Each scene shows the same named points in several views. A view is turned or mirrored, and shifted as a whole, has a little noise and may leave points out.

Scene 1
View 1
J396: -0.58	-1.65	-1.01	+2.43	-2.46	-0.71	-0.31	-0.12	-0.86	-0.85	-2.89	+3.16	+0.22	+0.09	+1.75	+0.48	+1.55	-0.86	+1.79	-0.04
J500: +0.72	-1.47	+1.66	-1.33	-2.14	-0.43	-1.19	+0.12	-1.86	-0.56	-1.92	+2.27	-0.34	+1.40	+1.95	+2.69	+0.53	+0.56	+0.16	-0.38
J558: -0.17	-2.75	+0.96	+0.93	-3.00	-0.60	-1.35	-1.27	-0.70	-0.93	-0.79	+2.42	-0.87	+0.89	+0.90	+1.64	+0.48	-1.09	+0.43	-1.73
J79: +0.97	-2.15	+0.29	+1.59	-2.25	+0.83	-0.34	+0.35	+0.02	+0.37	-1.36	+1.82	-0.80	-0.47	-0.83	+0.22	-0.67	-2.24	+0.22	-0.10
J533: -0.56	-4.84	-1.26	+1.87	-3.24	+0.41	-0.62	-0.29	-2.69	-1.53	-1.07	+2.56	-0.38	-0.74	+0.30	+1.27	+0.29	-1.60	-2.32	-0.47
J707: -0.79	-3.12	-3.25	+5.31	-2.88	+0.25	-0.12	+0.01	-0.50	-1.94	-2.25	+2.80	+0.73	-1.06	+1.19	-0.93	+2.30	-2.31	+2.61	+0.30
J379: +0.08	+1.71	+2.55	-0.47	-1.34	-2.11	-0.72	-0.28	+1.13	+1.07	-3.77	+3.40	-0.70	+1.71	+1.48	+0.79	+0.36	-0.14	+3.17	-0.68
J499: -0.30	-0.01	+0.20	+1.54	-1.94	-1.35	-0.36	+0.04	+0.05	-0.07	-3.56	+3.35	+0.00	+0.64	+1.75	+0.24	+1.26	-0.59	+2.89	+0.04
J431: +1.74	+1.09	+1.93	-1.56	-0.91	+0.25	-0.19	+1.92	-0.57	+1.29	-3.47	+2.13	-0.15	+0.92	+1.20	+1.55	-0.19	+0.37	+1.71	+1.58
J429: -0.05	+0.84	+3.24	-1.30	-1.71	-2.25	-1.00	-0.80	+0.66	+1.20	-2.94	+3.33	-1.37	+1.88	+0.96	+1.55	-0.39	-0.13	+1.21	-1.63
J860: -1.06	-2.84	-0.47	+0.21	-2.80	-1.46	-1.01	-0.57	-2.82	-2.18	-2.50	+3.37	+0.15	+1.12	+2.97	+2.58	+1.87	+0.94	-0.17	-0.85
J678: +0.78	-2.96	+0.29	+3.28	-2.98	+1.15	-0.59	-0.71	+1.59	+0.74	+0.29	+1.68	-1.64	-1.13	-2.81	-0.95	-1.78	-4.36	-0.06	-1.61
J131: +0.90	+0.51	+0.15	+2.32	-1.83	-0.14	-0.81	+0.15	+1.28	-0.29	-2.76	+2.19	+0.33	+0.94	+1.81	-0.09	+1.69	-1.03	+5.12	+0.04
J303: +0.31	-2.41	-0.45	+3.47	-3.04	+0.67	-1.25	-0.93	+0.70	-1.14	-0.57	+2.03	-0.24	+0.12	+0.39	-0.05	+1.06	-2.60	+2.91	-1.13
J566: +0.68	-1.47	-1.75	+3.41	-2.08	+1.09	+0.26	+1.27	+0.09	+0.18	-2.88	+2.20	+0.58	-1.28	+0.01	-1.02	+0.70	-2.30	+1.79	+1.57
J675: +0.63	+1.68	+2.83	-1.00	-1.33	-1.65	-0.50	+0.23	+0.87	+1.57	-3.64	+3.22	-0.91	+1.69	+1.16	+1.00	-0.38	-0.09	+2.21	-0.38
J907: -0.83	-2.86	-1.36	+2.97	-2.74	-0.58	+0.24	-0.02	-0.65	-0.31	-2.70	+3.19	-0.37	-1.01	-0.15	-0.49	+0.06	-2.20	-0.61	-0.21
J981: -0.35	-0.99	+0.89	+0.97	-1.94	-0.93	+0.06	+0.16	+0.36	+1.20	-2.87	+3.05	-1.11	-0.32	-0.63	-0.01	-1.10	-1.70	-0.39	-0.43
J202: +0.36	+2.56	+3.41	-1.19	-1.29	-2.68	-1.42	-0.99	+1.60	+0.68	-3.35	+3.23	-0.80	+2.94	+2.41	+1.62	+1.03	+0.56	+4.47	-1.48
J458: +0.17	-1.24	+0.74	+0.49	-2.09	-0.65	-0.41	+0.15	-0.82	-0.04	-2.51	+2.79	-0.50	+0.53	+0.89	+1.21	+0.08	-0.71	+0.48	-0.02
J112: +2.21	-0.09	+3.70	-2.10	-1.73	+0.46	-0.88	+0.44	+0.32	+1.59	-1.09	+1.46	-1.35	+1.25	-0.35	+1.94	-1.78	-0.76	-0.07	-0.66
J77: +2.76	+3.44	+3.83	-2.20	-0.48	+0.19	-0.58	+1.61	+1.48	+2.39	-3.28	+1.69	-0.69	+1.89	+0.89	+1.24	-0.65	+0.28	+3.75	+0.87
J451: +0.52	+0.93	+2.93	-1.70	-1.46	-1.77	-0.54	+0.05	+0.22	+1.16	-3.31	+3.04	-1.01	+1.55	+1.13	+1.62	-0.36	+0.18	+1.21	-0.63
J964: +1.07	-1.06	+0.76	+1.04	-1.91	+0.54	-0.14	+0.58	+0.44	+0.88	-1.99	+2.17	-0.69	-0.12	-0.57	+0.11	-0.63	-1.96	+0.72	+0.22
View 2
J458: -0.97	-0.88	-1.72	+0.73	-1.80	-1.22	-0.21	-1.27	+0.54	-1.95	+0.42	-0.29	+0.85	+1.48	+0.13	-0.39	-1.41	-0.04	-0.83	+0.20
J303: -2.82	-3.20	-1.51	-0.08	-1.62	-1.77	+1.42	+0.17	+4.58	-1.52	-1.36	-0.30	+1.41	+2.31	+0.41	-0.51	-1.55	-1.38	-2.60	-0.34
J112: +1.25	+0.66	-1.83	+2.05	-0.16	-1.71	-3.35	-0.65	-0.82	-1.94	-0.87	+0.34	+0.57	+3.64	+0.62	+0.62	-1.83	+0.30	-1.48	-1.85
J558: -1.15	-0.42	-1.70	+0.23	-2.28	-1.20	+1.01	-0.49	+1.42	-2.96	-0.67	-0.69	+1.65	+1.36	+0.34	-0.35	-1.59	-1.58	-2.45	-1.05
J77: +1.39	+0.03	-0.62	+2.48	+1.68	-3.10	-2.57	-0.87	+0.07	+1.00	+0.37	+0.64	-1.87	+3.52	-0.24	+0.68	-2.02	+3.98	+0.73	-1.49
J860: -0.96	+0.47	-1.53	-0.46	-3.32	+0.25	+2.22	-2.53	+1.11	-3.67	+1.28	-1.94	+0.96	-0.71	-1.19	-1.06	-1.38	-0.50	-1.43	-0.28
J566: -3.10	-4.70	-2.38	+0.42	-1.23	-0.84	-0.80	-1.25	+3.46	-0.57	-0.03	+0.06	+0.74	+1.98	+0.21	-1.15	-0.57	-0.04	-0.89	+2.77
J678: -2.74	-4.17	-2.85	+1.23	-1.23	-1.94	-1.48	+1.52	+2.34	-1.93	-2.79	+1.24	+3.18	+4.10	+2.38	+0.21	-1.39	-3.70	-3.00	+0.71
J429: +0.06	+1.29	-0.69	+1.37	-0.64	-3.03	+0.46	+0.06	-1.73	-1.02	+0.04	+0.04	+0.23	+1.86	+0.68	+0.54	-2.42	+0.85	-0.07	-1.43
J79: -1.74	-2.81	-2.42	+0.92	-1.40	-0.96	-1.63	-0.48	+1.69	-1.99	-1.06	+0.24	+1.75	+2.76	+1.14	-0.25	-1.13	-1.36	-1.81	+0.93
J964: -1.43	-2.37	-2.18	+1.19	-0.85	-1.45	-1.72	-0.38	+1.24	-1.17	-0.56	+0.32	+1.23	+2.81	+0.83	-0.19	-1.23	-0.55	-0.96	+0.84
J500: +0.60	+1.08	-1.70	+0.59	-1.84	-0.38	-0.42	-2.11	+0.45	-3.04	+0.72	-1.23	+0.52	+1.10	-0.80	-0.33	-1.60	+0.55	-1.47	-1.19
J981: -1.74	-1.74	-2.12	+1.19	-1.38	-1.97	-0.83	-0.06	-0.52	-1.45	-0.33	+0.53	+1.61	+2.19	+1.28	+0.00	-1.45	-1.26	-0.26	+1.15
J431: +0.51	-0.43	-1.64	+1.50	-0.15	-1.34	-2.39	-2.05	+0.03	-0.76	+1.04	-0.06	-0.69	+2.10	-0.47	-0.17	-1.29	+2.69	+0.36	+0.12
J202: +0.37	+1.52	+0.69	+1.23	+0.28	-4.12	+2.34	-0.02	-0.18	+0.61	+0.62	-0.18	-1.43	+1.72	-0.40	+0.41	-2.69	+2.87	+0.55	-2.63
J396: -2.86	-2.15	-1.45	-0.46	-2.86	-0.51	+2.14	-1.66	+2.37	-2.13	+1.04	-1.01	+0.99	-0.19	-0.46	-1.24	-1.10	-0.37	-1.03	+1.30
J451: +0.36	+0.99	-0.94	+1.41	-0.64	-2.56	-0.20	-0.72	-1.19	-1.12	+0.61	-0.25	-0.19	+1.86	+0.08	+0.35	-2.00	+1.36	+0.33	-1.09
J907: -3.25	-3.12	-2.54	+0.26	-2.84	-0.74	+0.47	-0.80	+1.38	-2.13	-0.16	+0.01	+2.30	+1.05	+0.92	-0.78	-0.82	-2.13	-1.16	+2.51
J379: -0.42	-0.18	-0.14	+1.27	+0.22	-3.25	+1.07	-0.56	+0.40	+0.80	+0.82	+0.05	-1.35	+1.63	-0.23	+0.07	-1.99	+2.67	+0.86	-0.66
J707: -4.47	-4.88	-1.63	-0.83	-2.83	-0.68	+2.69	-1.02	+5.28	-1.37	+0.09	-0.82	+1.15	+0.51	-0.12	-1.51	-0.57	-1.40	-1.77	+2.46
View 3
J112: -0.88	-0.42	-0.01	-1.90	-1.40	+2.59	+2.49	-2.49	+0.05	+0.24	-1.61	+2.61	+1.23	-1.48	-1.43	-2.42	-1.80	-0.11	-0.43	-1.54
J500: +0.82	-0.98	-1.21	-0.22	-0.25	+1.89	+1.24	-2.31	+1.48	+1.18	-2.16	+3.17	+1.66	-0.77	+0.15	+0.90	-1.34	-0.48	+0.17	+0.43
J707: +2.48	+0.72	+2.10	-0.30	+4.81	-0.03	-4.35	+0.79	+2.06	+2.83	-0.20	+0.18	-1.16	+1.45	+0.60	+3.48	+0.09	-1.35	-2.80	+0.61
J303: +1.63	+1.01	+2.60	-1.64	+1.97	-0.07	-1.96	-0.60	+2.04	+1.61	+0.18	+0.11	-0.62	+0.46	-1.09	+1.38	-1.93	-0.68	-1.78	-0.38
J131: -1.26	-0.05	+1.18	-1.31	+2.25	+0.73	-2.96	-0.45	-0.02	-0.38	+0.75	+1.31	+0.23	+0.17	-1.22	+1.85	-1.99	-0.87	+0.50	+0.76
J566: +0.60	-0.35	+1.66	-0.50	+3.86	+1.54	-2.46	+0.71	-0.29	+0.95	-0.59	+0.88	-0.89	+0.47	-0.05	+0.38	+0.65	-1.73	-2.73	-0.82
J379: -0.92	-1.29	+0.67	-0.38	+0.40	+1.63	+0.07	-1.55	-0.89	-2.30	+0.49	+2.35	+1.24	-1.70	-2.00	+1.20	-2.37	-1.46	+1.51	+0.55
J396: +2.43	-0.83	+0.56	+0.94	+3.29	+0.99	-1.38	-0.55	+1.66	+1.17	-1.30	+1.89	+0.10	-0.20	+0.40	+3.19	-0.39	-1.66	-1.07	+0.76
J964: +0.34	-0.26	+1.67	-1.17	+1.56	+1.94	+0.09	-0.62	+0.00	+0.23	-0.96	+1.34	-0.24	-0.71	-0.98	-0.93	-0.60	-1.03	-2.03	-1.49
J202: -1.65	-1.26	+0.17	-0.79	-0.55	+1.04	+0.01	-2.40	-0.54	-2.48	+0.99	+2.79	+2.10	-1.66	-2.57	+1.93	-3.74	-0.97	+3.21	+1.41
J77: -4.47	-1.20	-0.76	-2.16	-0.73	+2.82	+0.08	-1.49	-2.51	-2.00	+0.17	+3.05	+1.51	-1.09	-1.75	-1.62	-1.90	-0.63	+1.63	-0.26
J981: +1.83	-1.11	+2.00	+0.12	+1.67	+2.01	+1.14	-0.69	+0.14	-0.73	-0.77	+1.57	-0.26	-1.56	-1.15	-0.39	-0.79	-1.68	-1.81	-1.55
J431: -2.15	-1.59	-1.32	-0.68	+0.59	+3.02	+0.34	-1.27	-1.29	-0.54	-1.26	+3.36	+1.23	-0.86	-0.23	-0.72	-0.60	-0.98	+0.21	-0.13
J533: +4.48	-0.20	+0.89	+0.52	+2.15	+1.31	+0.90	-1.20	+3.14	+3.08	-3.02	+1.62	-0.25	-0.23	+0.94	+1.04	+0.14	-0.96	-3.37	-1.04
J860: +2.90	-1.06	-0.86	+1.25	+1.45	+1.47	+0.30	-1.86	+2.63	+1.79	-2.24	+2.96	+1.25	-0.48	+1.01	+3.72	-1.25	-1.15	+0.06	+1.47
J499: +0.43	-1.01	+0.92	+0.01	+2.25	+1.17	-1.45	-0.71	+0.18	-0.76	+0.05	+1.93	+0.55	-0.65	-0.89	+2.24	-1.46	-1.55	+0.19	+0.62
J558: +2.64	+0.06	+1.10	-0.52	+0.31	+0.78	+0.73	-1.99	+2.59	+1.41	-1.17	+1.53	+0.60	-0.62	-0.80	+1.40	-1.99	-0.63	-0.85	-0.18
J451: -0.59	-1.62	-0.20	-0.25	-0.31	+2.37	+1.63	-2.03	-0.33	-1.42	-0.69	+3.02	+1.49	-1.89	-1.43	+0.30	-2.20	-1.18	+1.15	+0.15
J79: +1.31	+0.03	+1.87	-1.16	+1.61	+1.71	+0.15	-0.67	+0.90	+1.07	-1.15	+0.98	-0.58	-0.33	-0.67	-0.95	-0.46	-1.03	-2.79	-1.83
J678: +2.70	+1.28	+4.42	-2.08	+1.41	+0.74	+0.45	-0.46	+1.61	+1.36	-0.35	-0.62	-1.56	-0.41	-1.97	-1.97	-1.14	-0.72	-4.33	-3.12
J458: +1.22	-0.96	+0.40	+0.02	+1.20	+1.78	+0.48	-1.27	+0.79	+0.35	-1.30	+2.13	+0.54	-0.79	-0.37	+0.75	-0.98	-1.23	-0.86	-0.30
J675: -1.21	-1.51	+0.38	-0.29	+0.20	+2.13	+0.79	-1.44	-1.10	-2.19	+0.04	+2.85	+1.17	-1.94	-1.64	+0.25	-2.02	-1.48	+1.14	-0.03
View 4
J458: +1.37	-1.08	+0.82	-1.59	-0.70	+0.23	-0.02	+0.58	-0.75	-0.85	+2.41	+0.13	-0.54	-1.82	+0.97	+1.08	+0.30	-2.02	-0.24	-0.79
J303: +1.18	-1.24	+0.95	-2.21	-5.20	-0.97	+1.24	-0.16	-0.06	-1.27	+1.75	+0.81	-0.43	-2.34	+0.17	+1.67	+0.34	-1.27	-3.27	+0.78
J451: +0.76	-0.93	+1.09	-0.25	+0.48	+1.19	-1.71	-0.03	-1.56	-0.64	+1.56	+0.01	+1.71	-1.86	+2.21	+1.16	-0.14	-3.89	+0.49	-2.32
J675: +0.95	-1.33	+1.35	-0.34	+0.19	+0.67	-1.68	-0.09	-1.50	-1.16	+1.45	+0.51	+2.23	-1.99	+3.05	+0.73	-0.92	-4.52	+0.39	-1.46
J131: +0.82	-1.19	+1.38	-1.34	-2.06	-2.07	-0.06	-1.36	+0.13	-1.83	+0.78	+0.71	+1.25	-2.45	+1.89	+0.95	-1.39	-3.69	-2.84	+1.41
J533: +2.00	-1.05	+0.29	-2.90	-2.29	+0.46	+1.77	+1.73	-0.58	-0.09	+3.50	-0.54	-3.81	-1.44	-1.35	+1.31	+1.87	+1.03	-0.63	-0.59
J112: +1.45	-1.65	+1.61	+0.03	-1.81	+1.92	-1.47	+1.38	-1.22	+0.87	+1.37	-1.40	+1.56	-0.82	+0.87	+1.87	+1.96	-4.82	+1.41	-2.11
J499: +1.09	-0.99	+0.95	-1.56	-0.40	-0.94	-0.04	-0.72	-0.60	-1.85	+1.76	+1.10	+0.34	-2.43	+2.23	+0.57	-1.62	-2.36	-1.63	+0.21
J558: +0.91	-0.63	+0.22	-1.57	-2.76	+1.01	+0.11	+0.14	-0.94	-0.51	+2.23	+0.20	-0.78	-2.08	-0.45	+1.84	+0.96	-0.70	-1.65	-1.89
J77: +1.03	-1.74	+2.13	+0.74	+0.42	-0.43	-2.23	-0.11	-0.59	-0.08	-0.08	-0.90	+3.68	-0.87	+3.18	+0.66	-0.29	-7.57	+0.81	-0.51
J429: +0.75	-0.77	+0.95	-0.40	-0.40	+2.02	-1.73	-0.09	-2.00	-1.04	+1.87	+0.54	+1.97	-2.30	+2.41	+1.35	-0.43	-3.47	+0.32	-2.96
J981: +2.25	-1.97	+1.78	-1.78	-2.42	+0.92	+0.22	+1.63	-1.54	-0.96	+3.32	+0.71	-0.31	-1.71	+2.13	+0.53	-0.29	-2.04	+1.07	-0.65
J907: +2.20	-1.89	+1.43	-2.90	-2.94	-0.28	+1.49	+1.33	-0.86	-1.36	+3.89	+0.89	-2.50	-2.08	+1.18	+0.51	-0.27	+0.11	-0.45	+0.62
J678: +2.80	-2.77	+2.50	-2.31	-8.35	+0.95	+1.70	+2.39	-1.24	-0.47	+3.21	+0.92	-0.33	-1.54	+0.62	+1.80	+1.30	-1.55	-0.14	+0.39
J500: +0.57	-0.31	-0.10	-0.99	+1.00	+0.90	-0.66	-0.08	-0.46	+0.15	+1.32	-1.06	-0.70	-1.53	-0.25	+1.31	+1.35	-2.24	-0.40	-2.09
J79: +2.30	-2.02	+1.88	-1.91	-3.86	-0.02	+0.91	+1.74	-0.45	-0.26	+2.51	-0.04	-0.80	-1.29	+0.70	+1.07	+1.00	-2.19	+0.10	+0.36
J860: +0.52	+0.23	-0.79	-2.05	+1.53	+0.22	+0.26	-0.60	-0.43	-0.96	+2.37	-0.14	-2.44	-2.22	-0.47	+1.19	+0.41	+0.38	-1.96	-1.63
J566: +2.41	-2.36	+2.14	-2.77	-2.96	-2.59	+1.66	+0.99	+0.49	-1.29	+2.61	+0.41	-1.50	-1.44	+1.58	+0.28	-0.60	-2.19	-0.86	+2.85
J707: +1.62	-1.39	+0.86	-3.55	-3.42	-2.88	+2.37	-0.28	+0.57	-2.34	+2.90	+1.44	-2.76	-2.52	+0.58	+0.44	-1.11	+0.61	-3.52	+2.76
J431: +1.45	-1.36	+1.53	-0.62	+1.40	-0.51	-1.10	+0.36	-0.25	+0.11	+1.03	-1.01	+0.86	-0.89	+1.86	+0.49	-0.02	-5.30	+0.88	-0.13

Which points are out of place in each view (at most two, in the order of its rows)? Write none if all are in place.
view 1 => J396
view 2 => J379
view 3 => J707
view 4 => none
